Each row is a point on a landscape with many valleys, with its height.
From any point a ball takes the steepest step (drop divided by distance) to one of its 4 nearest points. It stops when none of these is lower. Distance is the straight distance between rows; heights are no part of it.
J511: [136 136  86 121 114 160 109  93 119  81 113  75  58  75 131  97 103 115
 121 109 104 113  82 137]  height 327
J919: [129 115 121  95 109 148  63 118  92 103  82  69 156  80 109 146  75  97
  99  90 138 119  91  97]  height 346
J16: [103  89  98 101 104  61 117 107  71  98 107 114  85  78 104  98 116 104
 103  91  92  81 105  94]  height 132
J777: [ 82  78 107  93 101  81  97  96  89 111 104 113 120 103  90 102  80  84
  91  91  96 110 117  87]  height 286
J904: [ 99  86 116  98  94 114  68  95  92 122  80  86 136  99  79 126  79  97
  90  90 111 126 106  87]  height 313
J527: [112 106  90 129  86 100 105 108 114  86 104 103  66  66  99  99 104 112
 118  99  93  90  69 110]  height 300
J850: [120 106  96 116  86 121  85 101 113  94  95  88  73  86  94 112  88  97
 104 101 100  96  72 119]  height 273
J492: [ 77  70  97 106 101  70 118  97  90 103 110 115  89  89  83  86  98 107
 107 104  84  86 100  99]  height 413
J986: [120 107  98 105 103 105  83 118 115  93  89  95  97  69 103 115 100  97
 112  94  96  90  72 108]  height 110
J435: [108 120 101  95  81 137  88  69 120 124 109  95  65 117  94  97  86  88
  82  99  77 130 108 116]  height 314
J783: [ 85  95  78 136  97 112 126  76  99  91 122 117  56  84  85  89 116 121
 103 127  81  92  89 116]  height 146
J559: [108 102 108  84 105  42 132 106  70  86  97 132 107 123 107  92 123 116
  97  98  99  90 118  87]  height 184
J855: [ 51  77 101  85 115  58 106  99 105 121 112 112 113 129  97  68 115  80
  84 107  88  98 130  80]  height 125
J238: [ 46  90 112  81 101  56 107  97  84 110  82 107 144 151  97  69 108  88
  91 106 103 114 136  80]  height 330
J953: [ 91  89 101  75 105  63 108  97  75 100  93 120 127 117  93  92 107  96
  81 105  97 104 127  84]  height 202
J674: [ 53 101  90  98  81 115  93  60 132 136 113 102  86 152  90  72  96  69
  83 120  86  97 103 113]  height 478
J172: [121 115  85 112  92 150 109  73 115  99 108  85  44  77 108  86 101 103
 108 124  82 117  89 115]  height 372
J793: [142 106  95  87 105 101 106 140  88  73  94  83 113  54 124 121 110 107
 117  89 117  80  87  91]  height 86
J105: [ 43  70  95 105 101  71 114  96 119 112 118 114  81 119  92  58 113  82
  97 108  78  78 101  97]  height 657
J378: [100  89 101  99 103  86  93 110 104 101 103 104  99  82  95 106  97 101
  95  95  91  96 102  94]  height 399
J984: [ 64  87  99  91 112  36 135 100  84  93 107 139 101 137 111  59 129 102
  96 107  98  94 130  75]  height 234
J693: [ 46  74  87 114  94  92 125  70 119 115 127 118  64 131  87  50 105  86
 107 119  76  73  96 108]  height 585
J227: [140 109 110  86 108 126  71 135  89 109  78  74 154  82 114 134  87  95
 101  85 133 101  89  88]  height 296
J588: [ 45  84  93  99  81  92  98  58 135 122 118 112  80 142  87  71  99  74
  84 111  73  92 104 109]  height 499
J848: [148 130 102  94 104 183  66  97 119 112  96  63  90 122 114 114  93  97
  98  87 103 152 101 115]  height 133
J156: [132 102 107  84 106 111  80 134  93  91  82  89 127  76 106 126 102  95
  96  89 117 105  85  88]  height 249
J454: [103  91 100  99 101  55 136 110  73  69 102 129  94  87 114  79 124 125
 110  97  95  91 116  85]  height 229
J73: [105 117 109 106  93 141  64 100 110 113  89  77 130 100  88 134  77  95
  88  89 110 116  84  95]  height 95
J762: [133 110  97 111  98 138  79 113 120  91  99  79  93  72 115 128  91 101
 116  94 110  87  71 112]  height 109
J234: [ 96  93 117  72 109  60 111  87  65  96  74 119 146 144  96  94  98 108
  87 109 114 114 131  94]  height 246
J82: [ 62  91 104 101  82 103  84  71 132 130 113 108  97 138  80  90  88  78
  86  96  91 103 106 101]  height 451
J630: [133  99 111  79 101  88  89 121  84  97  74  90 127  87 101 111 109 101
  87  89 114  99  99  89]  height 285
J6: [ 60  79  87 120  96  79 129  93 106 104 123 113  63  94  91  87 103  97
 104 104  81  89  89 103]  height 482
J926: [105  98 102 109  84 110  79 108 110 106  99  96  94  84  92 111  89  92
  90  87  92  96  80 110]  height 342
J794: [148 111 103  81 113 111  91 142  87  88  99  84 122  58 133 129 103 101
 112  86 130  84  88  99]  height 160
J224: [ 78  97 103  97  89 117  92  70 115 119 123  99  79 131  84 103  85  77
  92 104  81  99 109 114]  height 474
J873: [ 94  92 116  90 105  98  84  98  81 109  89 102 130 102  87 115  86  96
  87  89 101 115 120  83]  height 228
J71: [131  98  95 102  97 102  87 123  97  95  86  91 114  76  96 127  97  94
  95  95 110 100  86  89]  height 271
J392: [ 64  87 114  69 111  70 106  91  78 109  91 112 147 145 100  88 100 102
  91 100 110 118 139  82]  height 299
J261: [ 74  88 112  83 104  86 103  96  80 118  89 104 143 124  77 104  97  97
  88  82 104 122 128  83]  height 200
J982: [136  99 107  96 108  99  95 135  92  89  89  80 126  62 112 126 107 100
 114  93 116  85  88 101]  height 193
J429: [117 114 108 103  88 148  78  80 116 113 102  79  75 120 100 109  84  92
  94 104  99 133 104 114]  height 268
J647: [ 96  90  81 133  94 100 125  99  98  79 119 108  72  60  88  95 104 133
 114 110  87  81  83 104]  height 339
J838: [ 68 101 111  74 112  40 118  91  81  88  83 125 138 163  94  75 119  99
  88 108 106 102 135  82]  height 289
J23: [ 99  84  99  98 106  60 118 114  85  96 104 115  91  90 104  97 106  98
 107  94  89  87 107  91]  height 233
J653: [125  91 106  96 103  68 109 121  73  85  87 121 105  79 103  98 117 118
 101  94 101  96 106  87]  height 252
J619: [ 82 107 107  79 114  37 125  90  87  87  88 127 129 162  97  82 116 106
  91 119 105  96 128  84]  height 269
J832: [141 121  91 111 100 153 106 108 122  80 106  76  71  68 133 116  94 113
 124 107 116  98  78 133]  height 301
J362: [134 127 107  99  91 160  54  90 123 115  91  71 108 118 108 135  80  94
  98  90 111 127  86 110]  height 248
J688: [ 81 100 106  87 110  24 134  99  88  79  88 122 116 150 104  67 122 104
  88 116 104  86 121  78]  height 247
J722: [ 42  98 124  80 100  51 128  81  88 114  77 110 158 176  97  71 101 106
  96 110 122 109 138  87]  height 401
J639: [ 68  92 102  99  93  97  88  84 109 121 111 110 105 119  76 105  80  73
  74  95  83 101 108  98]  height 409
J556: [116 116 108 107  96 157  56 110 109 115  92  69 133 107  99 148  83 107
 103  90 130 125  94 103]  height 199
J372: [129 116  96 119  86 140  85  93 125  97 106  85  76  91 109 111  90  95
 105  99  98  99  83 119]  height 239
J950: [ 84  79 104  97  94 108  86  93 102 123  95  96 123 118  76 113  80  93
  84  97  98 107 107  91]  height 329
J887: [ 91 104 107  87 100  22 145 106  73  72  93 137  99 129 119  77 124 112
 110 106 103  79 114  92]  height 207
J416: [ 53  80  90  92 108  49 118  97 101 108 108 119 106 123 106  61 124  91
  92  98  88  95 119  80]  height 276
J835: [ 46  85  97  94  84  90  95  78 122 116 111  98 102 130  77  87  95  77
  80  97  74 104 109 102]  height 457
J720: [152 126 102  94 110 170  79  94 131 109 110  61  61 104 117  95  96  97
 107 103  95 142 104 115]  height 275
J29: [131 123 103 113 106 154  92  88 120  98 106  84  48  98 113  84  95  99
 100 103  81 128 102 120]  height 349
J816: [114 127  74 130  98 142 123  87 103  70 111  96  59  70 103  87 104 123
 113 138  96  99  90 123]  height 384
J369: [117 111 108 110  89 156  68  99 113 115  85  85 101 121  91 122  78  96
  90  88 110 129  86 109]  height 192
J990: [108  98 119  71 102  96  95 100  66 108  72  93 155 103 100 115  83 108
  95  91 124 120 120  89]  height 316
J390: [124 107 114  81  97  99  92 109  70 102  71 102 141  89  96 120  98 105
  92  87 125 117 110  91]  height 315
J696: [127 115 108 103  98 139  56 119 113 106  87  73 109  94  97 135  91  92
 100  92 121 110  85 110]  height 201
J571: [116 111  84 126  96 126 103  87 114 102 103 101  58  83 100  94  98 118
 111 114  86  91  68 126]  height 165
J620: [152 111  94  73 114  98 111 143  88  70  93  84 115  46 141 120 109 111
 125  84 126  69  91  99]  height 227
J201: [ 82  85  92 133  88  97 126  81 101  90 118 121  59  83  88  83 109 124
 110 108  83  83  85 108]  height 287
J973: [137 111  87  97 109 113 100 136 106  75  93  89 115  49 127 130 107 104
 123  87 127  72  79 102]  height 216
J907: [ 46  69  87 115 115  51 129  94  96  97 124 130  80 102 100  59 115 107
 108 107  77  78 107  82]  height 596
J123: [109 108 126  77  96 127  65 100  79 111  75  72 165  91  94 126  82  99
  98  92 125 134 104  83]  height 387
J401: [145 121  94 110 105 148  84  89 120  91  99  73  63  91 119 109  99 104
 123 106 106 113  87 135]  height 308
J951: [108 101  79 131  90 110 116  98 107  78 113 102  64  64  93  98 105 125
 121 115  90  80  68 113]  height 266
J180: [124 110  93 119 111 123  97 127 121  85 104  90  84  56 115 118  94 108
 119  96 122  89  67 107]  height 222
J288: [ 38  75  78 138 106  82 146  80 111  87 133 130  73  97  80  68 113 119
 106 126  70  73  84 102]  height 527
J338: [ 56  74 101  93 105  66 106  99  94 117 105 112 111 112  87  84 101  91
  84  98  89  94 105  96]  height 343
J513: [ 97 103  87 122  90 102 110  84 107  93 111  99  62  82  88  92  94 113
 102 114  83  91  83 118]  height 282
J49: [138 115  90 120  93 135 103  95 115  84 112  87  71  79 111  98  95 112
 126 106  99 102  78 122]  height 253
J488: [135 107 108  96  92  57 126 119  61  68  87 129 104  86 115  87 114 130
 115  90 104  86 105  89]  height 267
J185: [110 108 102 115  92 126  95  73 113 106 110  99  55 104  93  99  92  88
 106 100  85 112  99 121]  height 331
J870: [ 62  96  74 140  88 105 155  78 100  94 135 119  57  90  77  73 111 120
 103 135  80  71  86 103]  height 354
J395: [106  90 110  76  99  73  96 104  69 103  88 109 135 104  86 113 102  99
  90  93 105 103 130  86]  height 251
J854: [138 130 103 100 108 159  75 102 125 105 101  68  74 100 120 116  95 100
 102  95 106 112  83 126]  height 311
J132: [ 47  82  99  85 101  79  95  93 103 123 105 113 131 129  75  86  98  77
  76 100  94 106 119  86]  height 281
J366: [ 74  84  97 109  94  94 106  79 119 115 119 111  71  99  86  94  90  90
 101  98  82  97  97 114]  height 531
J608: [145 115 103  90  98  78 103 135  64  75  79 101 110  72 115 113 115 115
 109  87 108  89  99  89]  height 292
J346: [105 108 107 106  89 129  66  96 116 102  96  97  96 108  78 121  84  86
  85  93 100 116  78  98]  height 157
J878: [ 84  85 101  92 101  63 108 107  84  96 102 111  94  89  91 104 107  88
 102  98  94  94 111  85]  height 305
J364: [ 51  81 105  89 103  75  98  92 107 129  99 107 128 139  84  63  99  82
  77 106  96 100 120  82]  height 255
J439: [120 101  83 112  99  97  91 137  96  87 100  84  99  51 109 108 108 108
 119  94 105  79  78  99]  height 306
J476: [112  98 100 104  98  86  91 123  87 100  83  97 104  70  99 111 105  98
 102  89 102  94  98  93]  height 344
J560: [ 64  71  96 102 112  51 137 101  85  86 119 123  81  87 108  76 118 102
 106  99  86  79 112 102]  height 539
J153: [ 95  96 100 105  92 104  87  92 109 115 102 111  91  97  83 113  95  89
  81  99  90 104 101  97]  height 462
J320: [ 55  86  88 101  83  95  99  76 127 122 119 111  77 132  86  73  93  83
  94 107  78  80 102 103]  height 509
J641: [ 65  89 112  84 112  93  83  92  90 121  91 104 136 117  75 109  92  95
  79  89 108 112 125  76]  height 59
J724: [141 118  92  89 112 124  78 137 108  87  92  80 106  59 132 139 100  93
 107  89 123  84  83 113]  height 226
J318: [144 130  74 123 115 156 119 100 119  71 117  72  59  68 132  97 108 120
 122 119 104 104  79 135]  height 324
J758: [ 79 103 103  94 119  25 143  98  83  79 108 141  93 127 123  71 128 111
 107 110  92  74 119  79]  height 237
J976: [146 136 102 102 105 162  64 102 125 108  94  64 103 108 115 132  86  91
 101  84 117 117  82 115]  height 250
J706: [126 110 125  92 109 147  66 109  76 116  81  69 154  82 103 131  75 101
 111  88 127 120 108  78]  height 392
J595: [ 78  90 104  81  99  38 118 103  86  97 104 126 106 121 102  76 116  92
  92  96  90  89 123  93]  height 107

For each start below, name the point where the ball stops.
J674 => J641
J722 => J595
J619 => J595
J224 => J641
J320 => J641
J588 => J641
